Each row is a point on a landscape with many valleys, with its height.
From any point a ball takes the steepest step (drop divided by distance) to one of its 2 nearest points. It stops when none of these is lower. Distance is the straight distance between rows; heights are no part of it.
k416: [-24  16  25 -19  12  18  -2 -44   9 -15  17 -20  -7 -50 -38  10 -38  46
 -12  18 -12]  height 452
k568: [ 59  -1  -1   4  -3 -15 -27  28   7 -18 -41  23  49  61   0 -11 -35 -23
  11 -23  15]  height 228
k811: [  1  -5  27   8 -33   5  52   4  28 -52  34 -20 -57   8 -13  28 -39  29
 -19  16  -9]  height 429
k20: [-33  36   1  15 -45  11  19   2  12  30  -7  11 -24 -32   8 -15   6  46
  -6 -24  49]  height 350
k511: [ -5 -20  13   3   7  13  -4  -2   7  10  28   0 -11 -78   5 -10  14 -27
 -12   0  -6]  height 211
k876: [ 22  -7 -28  32  38  17 -19  19 -34  24 -32  15   1   6  21 -45 -17  -8
  -8  -3  -4]  height 485
k834: [ -8   7 -32 -31 -16  18 -18  41 -17 -17  24  33  37 -50  -6  -1 -26  35
  29   9  11]  height 305
k330: [-11  16  19  -9 -36  28  53   3 -18 -18  -3  32 -48  18  31 -15   9   4
  17  23  18]  height 366
k517: [ 13  24  10 -24  29 -14 -13  32  -6  13 -59  44  20  19  28 -31  16   2
  11 -20  47]  height 636
k117: [ 31  -9  -4  -3 -20 -37 -13  16  35   4 -18   1  28  38   8 -31 -29 -20
  23 -18 -21]  height 289
k501: [ 32  25  27  39  16  36  20  13 -14 -10 -55  -4  18  48   0   9  15  15
  -6   8 -11]  height 431
k49: [-15   8  19 -37  27  32 -26  20  32  -7   5  20 -16 -20  25 -17  -3   2
  33  14 -53]  height 437
k369: [ 37   1 -22  30 -17  -6  62 -21 -18  39 -12  -1 -46  -8  14 -24   2  25
 -18  10  12]  height 277
k788: [-38 -17   8 -28  33 -11 -71 -13  16  32  21   5  11  34  26  17  18 -75
  -2 -28 -22]  height 294
k734: [ 13  24  -6  26  -2 -65  21   8 -49 -21  19  14   9 -15   1  20  17  17
 -27   2 -17]  height 483
k58: [ 65  14 -22  -1   6  46 -24 -18  17   8  -2 -24   5 -11 -17 -13   3  38
  11   4 -28]  height 344
k273: [-10  16   1  13  -6   8 -10 -21 -24   9  -8 -53  13  33  11  20   7   5
  -2   0 -21]  height 553
k715: [  5 -58 -36  17  -1  10   1  17   1 -47 -31  34  25  24 -39 -11  35 -34
  18  10  49]  height 256
k436: [-29   8 -11 -11 -29  -9 -38  15 -16   8  10  -4   7 -18 -45 -40  18 -17
 -35 -19  13]  height 635
k162: [ 10   9 -17 -33 -55  23  -9  32  22 -46  28  27  15   1 -25 -13  15 -12
  12  -1   5]  height 282
k612: [ 11  20 -12 -10  34 -18   8  37  23  11 -44   5 -13  -8  17   1  49  19
 -20  19 -29]  height 664
k402: [-18  17 -33  50 -15  -5  19  22 -11 -34  63  11 -26  -3  21 -39  26  -5
  -1  -5 -12]  height 395
k329: [ 14  -8  11  26 -19   5  52  35  27 -28   2  21   2  -4   1  37  23  28
  15  -4  27]  height 602
k364: [ 13  18 -12   9  43 -12 -31  10 -21  13  42   4 -23 -30  27 -13  22   0
   4  -7 -48]  height 438
k608: [-71  19  28 -14   2 -37   1 -41  23  11  23   3 -44  47   6  34  13 -12
 -14   3 -53]  height 365
k500: [ 25 -29  56 -11 -31 -16  33  13  44 -21   5 -23   7 -18 -46  -3  -4  17
  -1  13   0]  height 599
k831: [-14  11 -24 -28  -9  13  24 -51  39 -51   4 -49  -2  10  10  -2   3  20
  26  30   5]  height 587
k896: [ 17 -21 -50 -23   3 -23 -32   5  -5  -5 -63  42  17   0  21   7 -13 -37
  -3   4  39]  height 81
k301: [-22  12   7 -48  12  -6   8   2 -62  28  38 -18  27 -38  20  33 -16  23
  11   5   8]  height 542
k545: [-61  -5  50 -47  -9  -9   1   0   5  15  34 -28  -1 -10 -41   1   4 -16
 -17  12 -13]  height 649
k538: [-21   2  11 -30 -34 -14 -11 -18 -25 -13  -3  25 -42  31  17 -37  -1 -37
  33  15 -20]  height 374
k994: [-34 -23 -23  45 -24  27  32   2 -18 -13 -54  35 -21 -10   7  13   6 -10
 -18  32   8]  height 465
k818: [ 12 -37 -31  44  26  12  25  35 -15  -3 -55  44  51  33 -40  37 -11  15
  13   4  20]  height 502
k245: [ 13  -8   6   7 -12 -25  22 -18 -18  28 -47   8  37 -31  34   9 -14   4
  15 -11  34]  height 232
k599: [ 61  13 -50  -4 -35   3 -10  -7  17 -23 -22  51  23 -14   5  30  14 -20
 -17  -9  -1]  height 645
k654: [ -8 -20   4  22 -17 -10 -53   1  25 -21 -34 -12  34  12  -4  10  -8 -66
 -16 -26 -10]  height 210
k615: [ 38  24 -11 -14  -4 -21 -12 -29  16  52  39 -17  22  20 -24  34   1 -11
 -26 -24 -43]  height 435
k663: [-37  -1  25 -19 -27  -4  13 -14   7  -1  14 -27   3 -24 -52 -35  15   1
 -19   4  28]  height 643
k205: [ -7 -11 -19  55 -29 -13  28  19 -11  -2  43 -27   1 -45  -7  36  -1  40
 -25 -13  34]  height 283
k373: [-44  36  37 -22  66 -20  18 -59  22  23  35  12 -31 -27  -4  18 -11  42
 -24  -6 -21]  height 514
k33: [ 35  -2 -22 -43 -20  -7 -52 -42 -38  29   4   0   0  14  -7  30   1 -19
   9  -8 -25]  height 495
k5: [ -9  12  12 -13  11 -27  23 -27 -30  23  11  15 -29  14   6 -31  -1  -6
   7  14 -37]  height 343
k978: [ -6  10  -2  48   6  -1  21   2 -15 -32  53 -32 -18 -53 -15  36 -32  45
 -48  -1 -16]  height 326
k477: [  7  17  -8  12  13 -34  -9 -16  42 -12  17 -62 -29   2  -4  10  58  17
 -22  -5 -24]  height 247
k925: [-53  26 -18 -41  30   4  -6  -4  16  37  24   8  13 -43  -9   2 -16  13
 -19  11 -42]  height 509
k363: [ -3   1 -24 -38  52  -5  11   1  31  15   1 -23  12  30  28 -24  31 -34
  13  18 -33]  height 680
k410: [ -9 -32 -13  19 -27 -34  36  42 -44   2  -4  16   2   7 -13   1  17  22
   9   7  41]  height 204
k67: [-10  -9 -48 -29  29  32 -68  37   6 -16 -38  32  -1  -8  33  -3 -17 -23
  -2  19  44]  height 159
k743: [ -4 -13  32  30 -16   4 -48  49   7  -4 -45  73 -10   3 -36   9  17  12
  21 -39  43]  height 622
k775: [-58  28  11  -5  37   2  -8 -45  34  31  35 -23  -2 -22 -36  -8 -21  29
 -30   3 -43]  height 484
k302: [ 44  29  -7 -17 -37 -18 -17 -51 -28  40  23  -5 -12 -10 -22  21   5   9
 -23 -24 -13]  height 470
k22: [-50  14 -12  30  15  -3  71  10  -9 -28 -16   8 -11   9 -10 -10  -7  68
  -8  24  36]  height 195
k900: [-12  -5  18  25 -15  32  44 -12 -13  -3 -30 -10 -52 -26  -4  11  20  -2
 -45  35  12]  height 425
k622: [  1   5  44 -13  24   5 -13 -82 -14  -7  38 -27  10 -12 -21   2 -25  34
  30   8 -16]  height 480
k194: [-24  29  25 -17 -25  -4  -8   4  22  28 -40  -7 -35 -29   3   5  34  37
 -25  -8  17]  height 367
k239: [ -8  -2  -5 -14  31 -14  -3 -18   5  49  36 -10  41  11  -6 -30 -25 -17
   7 -11 -33]  height 541
k658: [-58  19   6 -48  10  -8   7 -80   4  -1  47 -13 -55 -18 -28 -30 -17  34
  -2   4  14]  height 670
k427: [-16  29  -5  37  11 -29  20 -28  14 -13   6 -59 -37   3   6  42  13  22
 -54  -6 -15]  height 291
k679: [-33   0   1 -30  19 -24 -28  82   4  34  -3   1  -1  -4  29  -4 -17   1
   0  -2 -23]  height 556
k979: [ -2  47 -13  11  30 -11 -13  -7  14 -17  20   7 -11 -47  15  -3  10  44
  -5   4 -45]  height 418
k411: [-10  52   2   5 -34  -5  29  22 -10   8  30  18  -2   7  30 -28  11  21
  12 -31  35]  height 332
k868: [ 13 -20  28 -13  10 -15 -16  -6   4  43  41  -3  -1 -40  12 -37  17 -54
   5 -29   6]  height 171
k479: [ 42   7 -10  -1 -10  49  43  25  43 -44  -7  36   2  14  13   6  32  11
  27  18   2]  height 616
k996: [ 41  48 -18   8  20  21  14 -34   0 -16  -4   1   0 -23 -19 -13   6  58
 -18  14 -18]  height 387
k72: [-37   4  -9 -30   1 -47   7 -57  -6 -10   2  12 -68   8  18  -4   2  13
  19  29 -47]  height 303
k887: [ 26  -9 -43 -19 -26 -40   8   3  20  -8  -3   8  15 -29   4  24   8  10
   6  11  -7]  height 604
k129: [-25   0 -33  -9 -19 -33  -6 -43 -13  13  13  -8  24  -8  25 -42 -21  -4
  50 -14   5]  height 112
k365: [ -2  13 -22 -51   2  -6 -17 -27 -23   6 -57  20  45  -3  -3  27 -15  -9
 -13  21 -17]  height 704
k139: [-35 -33  21 -13 -10 -30  28  -9   4  -1  55 -52 -44 -14 -27  -4 -49  31
   4  19  -5]  height 423
k549: [-28  14  31 -25 -24 -45  32 -64  16 -10  -7 -12  22  -5  14  25 -21  -4
  15  -2  10]  height 132
k91: [-11 -10  47  27  32  51 -17  27  -3  -7  -1 -13  13   3  -3 -31  -7 -56
 -15   1 -22]  height 666
k649: [ 17  -9 -35 -22   6 -46   1  -9  -8  47 -48  15  29 -13  42   8 -22 -38
  -8  -9  11]  height 169
k567: [ 46  26 -32 -38  -5  13  12  38   2  17  35   9  31   3  12   2  -6  -8
  -2  -4 -15]  height 675
k585: [ 32  11 -28  14 -19  22   0  18  48 -14 -42  44  10  10  -7  -7  19   5
   1 -16  10]  height 631
k394: [ 24 -10  17  10 -44  -8 -69  26 -10 -25 -32  22  28  30 -29  10 -29 -28
  -9 -27  18]  height 158
k686: [ 26  13 -37  67  -8  -4  27 -14 -23 -42  21  28 -26  -5   6 -15   6  36
   6  13  -7]  height 427
k3: [  7 -16  -4 -13  -1 -11  -7  -6   4 -41 -34  -4  65  15  16  -8  13 -44
  27   0  34]  height 239
k841: [ 11  -7 -22   6  26  17 -34  10 -19  27 -20 -27  -9  27 -22 -54  36 -45
 -38  -3  10]  height 516
k930: [  7 -33 -14  -2   3  47 -40  49   2  -3 -16  50  28  24 -25  20 -26 -29
  22 -25 106]  height 603
k235: [  4 -20  21  11   9  30 -20  19  -7  -9 -41  31  -1  16   0  -5 -50 -60
 -18  15 -32]  height 688
k386: [  9  14  22  37  -7 -10  16  28  12 -17 -42  -3  -7  44   1  12   4   2
 -21  11 -53]  height 392
k771: [ 39 -22  19   5  58  19   5   1 -37  40 -17  -2  34   2  11 -27 -24 -47
 -11   1  -2]  height 525
k306: [-14  -7   9  -4  40 -34 -16 -60  23  48  49  28 -55   8  23   5  35   8
  14  -9 -49]  height 327
k433: [  7 -25  14  40 -42  14  25  14   7 -18  45  -5   7 -55  -6   1 -14  -6
  -5 -12  13]  height 250
k207: [ 45  -5 -22 -31 -33  28 -13  20 -36 -21   5  37  42   8 -29  13 -40 -38
 -15   5   0]  height 630
k856: [-37  26  12 -12  -2  30  30  12  13   3 -30  -5   4   1  30  22  -9 -13
 -30  20 -18]  height 652
k225: [ 29  -8 -27  38   4 -30 -14  18 -51 -24  13  39   0 -30  -6 -12  19  15
   6   0  -8]  height 459
k527: [ 27   6  -1  49  23  29   2  33 -30 -18 -55  51  30  65  -9   7  -9  -2
  12 -12  24]  height 482
k487: [ 19  16  22 -14   0  39  17 -24  26 -33 -14   3   0 -40 -23  15   6  58
  -2  27  11]  height 422
k46: [  7 -23 -17 -25 -10  15 -14  -5  15  45 -17  23  -3 -29 -17 -26 -58 -14
  -7   9 -40]  height 644
k885: [ 19 -26 -49  52  34  40  31  35  15   3 -29  12  22   6 -12 -14  23   1
 -17  11  16]  height 371
k547: [ 23  12  -5  19 -15   2 -33  66  -3  15  28 -19  -1  32  36   5  18 -41
 -12 -42  -2]  height 288
k833: [ 29  -8 -32   6 -32  22  30  13 -13  25  -9  19 -35  24  22 -35  -6   7
  18  15   6]  height 333
k417: [  3 -24  26  16 -48   1  18  18  -3 -39  23 -40  -9  16  -8  52 -10  10
  -1  23 -19]  height 454
k493: [-23  -4  13  30 -50  24   2  37   1  -4 -21  57 -13  16 -34 -22  21 -12
  -9 -22  36]  height 632
k209: [-33  16  13  55  13  18  30  14  -2 -49   8  -3 -13  23  -8 -10  22  72
  37  -2  44]  height 254
k513: [-20  22  25  49  15  -5  14   5  14 -54  28 -49 -31   6 -11  -1  -3  74
  -5 -14  17]  height 285
k823: [ 22 -29  -7  40  31  20  -2  27 -18 -20   0  -9  22 -42 -22  11  29  54
  17  16   5]  height 507
k199: [ 12  36 -15  -1   5 -16  43 -52  21  39  14 -21 -41 -17   2 -15   7  13
 -36  -5   5]  height 201
k156: [ 34 -63 -10  25   3 -12  25  51 -10  17 -25  40   3  -1 -16  -6   3   6
  21  -5  45]  height 267
k664: [ 15 -29  39 -24 -21   8  14   7  37  15 -23   9   5 -30 -38  -4 -31 -14
 -18  19 -34]  height 618
k744: [ 26 -15  61 -14 -16   4  -6  -8 -18 -16   7   7  -3  -5 -12  -9   7 -18
  24   8 -17]  height 360
k874: [ -4  22  48 -25  56 -16  51 -35  27 -12   9 -21 -27 -24 -15  18   4  25
 -36  22  -2]  height 545
k158: [  7  -5 -45 -38 -24 -30 -12 -15  20  29 -17  18 -10  -7 -20 -10  -3 -22
 -21   8 -37]  height 620
k21: [  5  14  -3  20  23  16  36 -52 -26 -11  61 -62 -42  -4  13  14   6  -3
 -30  -1  20]  height 590
k103: [ 11  11 -21   4 -19  16 -15 -33   0  21 -12 -37  -8  44  -8 -32  28 -29
 -15 -11  -4]  height 535
k772: [ -1 -13  31  12  54 -16  15 -45   8  39  42 -33  38  27   9 -13  13 -36
  21 -19 -24]  height 511
k906: [  8 -21 -28  28  19   3  40  24   6   8 -43 -12  54   0 -35  13   2  24
 -25  15  17]  height 432
k489: [ 11 -19  -7   9 -19 -14  -2  -4   3 -49 -56  21  48  34 -32   9  36  -3
  16   1  28]  height 202
k82: [ 19 -12   4  27 -11 -25  14 -24 -36   2 -32   6 -17 -41  22  14  15  47
  25  -1  34]  height 275
k980: [ 17  20  -4  14  20 -33  13 -61  10 -74  20 -23 -26  -1 -12   2  21  24
  -4  10  -3]  height 351
k842: [-50  -2 -27 -10 -38 -38  -9  20 -33   6   5   0  21  -2  31 -20 -21 -18
  25 -10  18]  height 150
k124: [  7 -44 -43  36  19   6  -1  39  34 -15 -29  15  27  -6  -9 -44  22 -36
   1  -6  35]  height 312
k48: [ -8  -3 -19 -10  -9 -21  40  12 -24 -21  13   8 -43 -22 -28  13  -7  61
 -24  39  -3]  height 316
k920: [-24   1   2  39  13  -5 -65  29 -15  16 -47   8   1  12  -5 -33 -35 -39
 -44 -29  19]  height 634
k13: [-35   6  32 -73   7   1  28 -40  16  13  68 -31 -22  15 -33  -5  -1   9
  -1  17  10]  height 659
k251: [  8  -9  -9 -30  -5 -27  20  28 -23   3  50   8 -47 -17 -26  -9 -11  21
  -7  43 -42]  height 363
k742: [ 22 -26  -1  -6 -12  30  -5  33  35  15 -44   2  22  -8  11  21   6  47
  52 -13  41]  height 614
k357: [ 25  -5 -19  12 -14  29 -13 -12   1 -18  12  -2   1  -6  55  -9   4 -52
  36 -14  -6]  height 610
k705: [ 18   9  15  26 -23 -18  -3 -38  40  29  37 -38 -15  31   4  31  -8 -14
  -8 -29 -56]  height 389
k454: [ 14  19 -33 -31  51 -29   0  46  20  18 -57  42  18   1  17 -23  -4  -5
 -17   8   1]  height 651
k153: [ 16 -15 -25   9 -15  50 -44  24  -7 -14 -18   5  20  12  37  -3  -3 -21
  40 -22  45]  height 621
k114: [ 31  11 -32 -66  29  28  -8  -9   6  46  26   9  20  21  14   6   2 -54
 -13  -4 -18]  height 690
k672: [-38   0  21 -36  14 -10 -29  20  33  29 -11  -6  35 -14  28  18 -40 -14
  20 -15 -37]  height 543
k192: [-20 -10   7  -2 -50  18  31  12 -14 -40  13   7 -40  13  -4   3  51  -5
  10  19  44]  height 385
k803: [-24 -36  43  11  31 -39  16 -51  20  48  63 -55  -4  29  10   8  -3  -3
  20 -21  -8]  height 486
k467: [  9 -11  10 -19 -10 -21 -11  37   9  10  22 -35 -19  23  39   9  36 -36
   9  -7 -12]  height 264
k154: [-40  13   9  55 -15 -23 -10 -18 -23 -22   5 -37 -48   9  11 -23  36   4
  -6  -8  -7]  height 206
k515: [ 10   6 -21  50  28  22 -54  56   3   9 -30  31  29  25 -21 -16 -31 -13
 -34 -30  51]  height 617
k455: [-25   7  17 -12  25 -57  50 -47 -14 -44   1 -24  -2   2  26  31 -31  24
   7  16   9]  height 198
k821: [ 34   2   7  60  11  35 -25 -34  -4  14   0 -45  -9 -22 -12 -24   0  28
   2 -13 -28]  height 293
k795: [  9 -15 -13  10   4   3  -7 -19 -30 -12 -54 -36  48  49 -24   7  -1  -9
 -11  21 -14]  height 574
k446: [-35 -24  -6 -42  -8   1 -27 -28 -25  10 -16 -23  30  -6 -25  16 -24  -7
  10  27 -20]  height 691
k853: [-39  -7  12  29 -12 -20   6  32 -43 -25  -4   4   8  17  35  -2   4  14
  39  -1  19]  height 160
k218: [ 15  31  26 -38  19   0 -25 -43   3  11  12   5   2   9   1  17 -25  38
  34   3 -56]  height 506
k494: [-51  29  10  24 -19 -29 -17  -1 -35 -36  43 -23  -7  13  28   4  17   7
  10 -10  -8]  height 183
k940: [ 36 -29  33  -5 -40  14 -15  52 -11 -12  19  25 -17   2   6  -9   5 -21
  28 -18  22]  height 337
k492: [ 12   3   0   0  55 -14  22 -54  11  78  31 -12 -19 -30  -4  -6  22   1
 -29  -8 -24]  height 95
k42: [ -7 -19  -2  23 -23 -18  -5  37   1  19 -40  24  23  -6   3  41  11  63
  43 -35  48]  height 623
k851: [-38  -7   3 -29   4 -23 -11  76 -13  21 -24  -6  11   9 -15 -21  17  39
  -2  11   7]  height 566
k285: [ 23 -10   1 -15   0  45 -14  13 -20 -23 -29  -3  51  37 -45  -8 -11 -19
 -10  26   6]  height 600
k870: [  9 -35   8 -38 -23  54  -4  59 -22   1 -15  20  29  30 -19  14   7  -6
  25  -3  77]  height 586
k716: [-63  -4  50 -33   7 -20 -21 -30  20  35   8   7   0  32   8  11  14 -49
  11 -16 -31]  height 328
k802: [ 27 -10   2  23   6  -6  34 -29  18 -30  41 -22 -46 -29 -19  18 -32  25
 -18  17 -42]  height 384
k16: [ 10  10 -17  13  31   2 -47  18 -53   3 -16  18 -25  -4  39 -14  -7  -6
  16   9 -44]  height 457
k533: [-30  26  31  -3  36 -38  22 -60  17 -20  25 -27 -57  31 -10  47  16   0
 -47  -7 -25]  height 349
k157: [ -5  -6  12 -21  -6 -35  52  17  36 -25   9 -16   8 -22  -2  19  10  15
  -1  22   5]  height 589
k252: [ -8   2   5 -18   7 -25 -51  13   6   3 -19  19   8  18  15   0  -5 -89
 -29 -22   2]  height 252
k4: [ -1  19  25 -33 -38  23 -18 -74  -9  27  29 -26  -3  -9  -7  25  -2 -13
   3 -24   3]  height 491
k366: [ 13   0 -19 -37 -27  39 -41  35  27 -35  -7  31   2  32 -15 -20  -2 -60
 -20  -3  27]  height 251
k238: [ -9 -33 -31 -10   7  27 -10  30   0 -15 -21  31  13 -65  10  -5 -23  -1
  17  23  -4]  height 268
k104: [  3  35  -3  26 -22  19  -7  70  -9  10  14  17  11  25  19   1   5  13
  -7 -33   5]  height 311
k720: [-17  22   3  17  -1 -39  17  37 -22 -40   3  43  40 -24  25  16  13 -13
 -10  -9  -6]  height 499
k128: [-31  18   8 -41  -5 -25   9 -75  14  -9  20  20  42 -24 -19  43 -16 -10
  -6   1 -24]  height 188
k673: [-11 -13  31  46  -9  50  17  41   5 -10  -5 -19  37  25 -19 -38   2 -29
 -11 -12  15]  height 653
k946: [ 13  -9 -56  41  52  28 -46  51  -5  30 -35  44  -4  45 -23  11  -9   1
   4 -27  74]  height 588
k558: [  8  26 -37 -11 -25  15  13 -31  22 -18  22 -12  -6  25  35 -14   2   1
  33   3 -19]  height 598
k246: [-26   8  11 -63 -25  -5   2  12  35  19   8 -21  23   0 -20  44   8 -18
 -29   9 -25]  height 658
k722: [-18  31  16 -19  17 -18  40 -53  -8  26   3  -9   5  61   4 -21 -30   4
  12  19 -36]  height 388
k514: [ -9  27   3 -12  15  27  20  12  48  25 -14 -14   5  27  23 -32   1 -16
  -9   0 -27]  height 665
k152: [  5  30  17  -9   1 -51   0 -33  17 -56  48 -38   5  -4   9  39  21  18
   7 -14   2]  height 375
k266: [-26 -19   6 -31 -19  26  -1  75   1  17 -22  17   5  17 -24  11  31  29
   9   2  47]  height 575
k877: [ 39 -20 -28 -20 -33  50  23  24 -21  12   0   9  22  29 -32  21  32  14
   4  10  58]  height 605
k396: [ 30  14   1 -19  -7  12 -75  33  13 -27 -14  53   3  20 -20 -31 -32 -25
  -3 -14  20]  height 209
k258: [ -8   6  38  47   5   9  38 -39  -5 -38  23 -23   4 -22  32  32 -28 -22
   1  -1 -16]  height 348
k889: [  1  18  41  -3   0  16   8 -44  -5 -19  47   1  -2   6  27  16  -9 -26
  26  -5 -35]  height 383
k189: [-16  11  12 -39  35 -10  32 -44  49 -35  -6 -39 -19   5 -13  26  16  13
  -8  47 -20]  height 569
k810: [-14  19  25  -9  20 -15  30   7 -45 -13  47 -36   4 -11  46  50 -13  17
   6  11  -7]  height 554
k783: [-38 -22 -12 -16 -39 -16   7 -27 -15 -41 -17 -13 -17  17   9  -9  24 -19
  24  28   7]  height 393
k653: [-14 -40  16 -21 -14  -6   3 -36  -9  41  -5 -14 -26 -16 -10   9 -49   5
  18  25 -45]  height 671
k789: [-35   0  34  16  29 -14  26 -35 -40   1  58 -46 -38  15  29  34 -13  -2
  -9   4  -7]  height 570
k578: [ 12   0  31  29 -22  -5  -1   8   3  -2   9 -36 -62  22  32 -14  41   2
   8  -4  -3]  height 235
k388: [ 45  -9 -11 -46  -9  12 -41  38  34  15 -51  17  35  10  -7  -2 -25  26
  23  -8  24]  height 601
k552: [-20  -6  25  57   7 -16 -33 -52 -29  -9  21 -36 -29 -24  -3 -15  -5  15
   8  -7 -29]  height 242
k226: [ -6  16  10 -10  -3  32  -9  23  28 -23 -41  16  22 -17  21  18  16 -13
  -5  -7   2]  height 642
k556: [-45  28  21 -44  26  13 -11  -7  -4  31  24 -22  40 -19  23  40 -26  22
   7  -1 -29]  height 528
k604: [ 28 -41  -7   6 -10 -12 -12  64 -14 -11 -13  43  -7  24   9 -13   9 -42
  13 -11  52]  height 314
k657: [-18  -7   6  -2 -23  11  21  21 -11  -7  56 -20 -23   4   1 -24 -25  13
  14  18 -20]  height 396
k987: [ 18 -52  11   5 -19  40 -23  12  -1   7 -76  17  -7   4 -18   1 -42 -18
   0  25  -9]  height 712
k280: [  6  -1   9  42  22  39  24   7 -36   6  -5  -9  -1  -6  39 -31  28  15
  21   2  45]  height 339
k203: [  6 -13  -5  32  30 -13  30   9 -36  -1   1 -42  37 -16 -34   9  -4  56
 -20  33   0]  height 477
k260: [ 36  29 -12 -49 -30  18  46 -33   8   9  41  15  18 -19  -2  13 -22 -10
  -9   3 -11]  height 662
k131: [ 27  11 -21 -37 -22  17 -11 -34 -13  10  29  30  38 -30 -25   6 -17 -52
 -18  -6 -17]  height 650
k401: [ 11  23  10  16  45   4  10 -18 -38  11 -27 -10  -4 -33  38  -3  37  29
   0  10  18]  height 309
k95: [-21   7   2 -13  19 -21  -9 -30  34  27  49 -41 -70   9  15   1  35   6
   0  -3 -32]  height 286
k8: [ -5   4  25 -57  31  -1 -47 -10   7  19 -20  18 -11 -11 -12 -12   7 -21
   3   9 -42]  height 411
k483: [ 17   1   8  37  -2  -3  10 -36   7 -63  14 -31 -21 -15 -47  -1  35  55
  -7   4  33]  height 317
k910: [-27  -1 -21  43  -5  -1 -31   4 -21  18 -69  44  10 -18   1 -22  -1 -10
 -22 -24  48]  height 647
k54: [  4  -5 -42  29  -1  28 -35  19 -56  -1 -24 -14  -7  41   6  -8  37 -20
 -17   0  26]  height 534
k474: [ -6 -22  14 -21  16  29 -33 -15  -8   2   4  22  20 -72  15  -6 -32 -27
  24   6  -9]  height 255
k550: [  1 -16  18  46 -19  44   7  45  26   3  -2  13  33   9 -59 -16  26   2
  -6 -35  42]  height 641
k253: [ -4  -9 -22   7 -23  25 -57  38   9  -3   5 -10  18 -15 -13 -11  11 -10
  -2 -26  29]  height 629
k848: [ 10  -4 -29 -11 -18 -70  31 -37  13  21  38 -25   6  -8  41  -7   4  -6
  31 -18   6]  height 49
k27: [-24  13 -26  15  -9  25   8  39 -36 -10  34  10  -7  34  13 -55  -4 -20
  10   9  -9]  height 372
k687: [-18  -6   2  44 -22 -17  39 -37  25 -40 -11 -11 -17 -20  30   3 -18   8
  20   7  -3]  height 304
k197: [ 19  20   2 -18  -5  38 -24  12 -24   0 -24  39   0  -5  38 -20  25  -9
  36 -23  65]  height 628
k845: [ -9  -6 -12 -14  -2 -42  46 -49   4 -30 -10  11 -37 -28  27  10 -26  23
  16  32  -1]  height 258
k208: [ 31  -2  13  17 -17 -37   2 -10  67  14   4 -11  19  12  -5  -4 -19 -19
   2 -22 -62]  height 340
k250: [ 23 -24  -1 -23  17 -46  -1 -42   6  28  37 -12  -2 -15  32  11  46 -50
  25 -13  -4]  height 118
k553: [ 12 -12 -61  17  17  23 -29  45 -22  24 -59   6   5  46  -8  18   3   8
 -24   4  36]  height 557
k897: [ 12   9  -8  14  44  -3  20  -6  -8  15  32 -35  29  -7 -17 -15 -12  20
 -10  13 -37]  height 512
k444: [  9   4  14 -22  46 -50 -30 -31  22  44 -16  33 -23  -5  12  -2  18   3
  14  -4 -63]  height 373
k557: [-17 -38 -29 -16  33  28 -50  73  13   0 -15  12  18 -31  -6 -15 -36 -13
  -5  17  15]  height 214
k115: [ 66 -15 -15 -46  28  17 -39  38  11  10 -16  20  25  13  12 -13 -32 -17
  15  -3  58]  height 583
k101: [ -8  30  -9  27 -36  14   5 -14  -3  10 -44  -4 -39  -6 -14  31  32  23
 -54   3  -7]  height 390
k119: [ 16 -22  18  12 -20   7 -26  69  -2  22 -19  52  21  11 -15  28  -9  -1
  21 -58  77]  height 615
k352: [-23   6 -11  19  -9   3  30   8   2 -24 -17  40 -26 -17 -44 -15  -2  76
   4  29  15]  height 260
k297: [-15  26  38  49  14 -35  26  -5  10  -2   8 -31 -16  14  -9  21  -7  14
 -40  -6 -57]  height 342
k214: [ 47 -20   6 -12 -22  43 -35  -2  32  26 -51   7  -8  -6  22  12 -40 -43
   3 -14  -2]  height 732
k548: [ 69 -17  26 -16  26  31 -16  23  -2  26   5  -9  36  -1  -2 -36 -22 -22
  13  -7  13]  height 558
k304: [-21  14 -11   8 -13  27 -10 -38 -28  28  63 -47 -49 -13  20 -12  17   2
 -10  -9   9]  height 606
k790: [-41 -45  19  19  -5 -26   7 -47  22  11  43 -60 -13  10 -12   3 -31 -12
  12   6 -32]  height 455

Call two points neighbours if one is among the 2 nearest of the other. Go from one point of each pair to the other, from neighbour to neighbour, staying as low as possible. Name the highest point that can't be avoided.
k477 / k549 => k889
k492 / k896 => k608
k477 / k27 => k657
k22 / k848 => k152
k848 / k896 => k238
k477 / k492 => k306
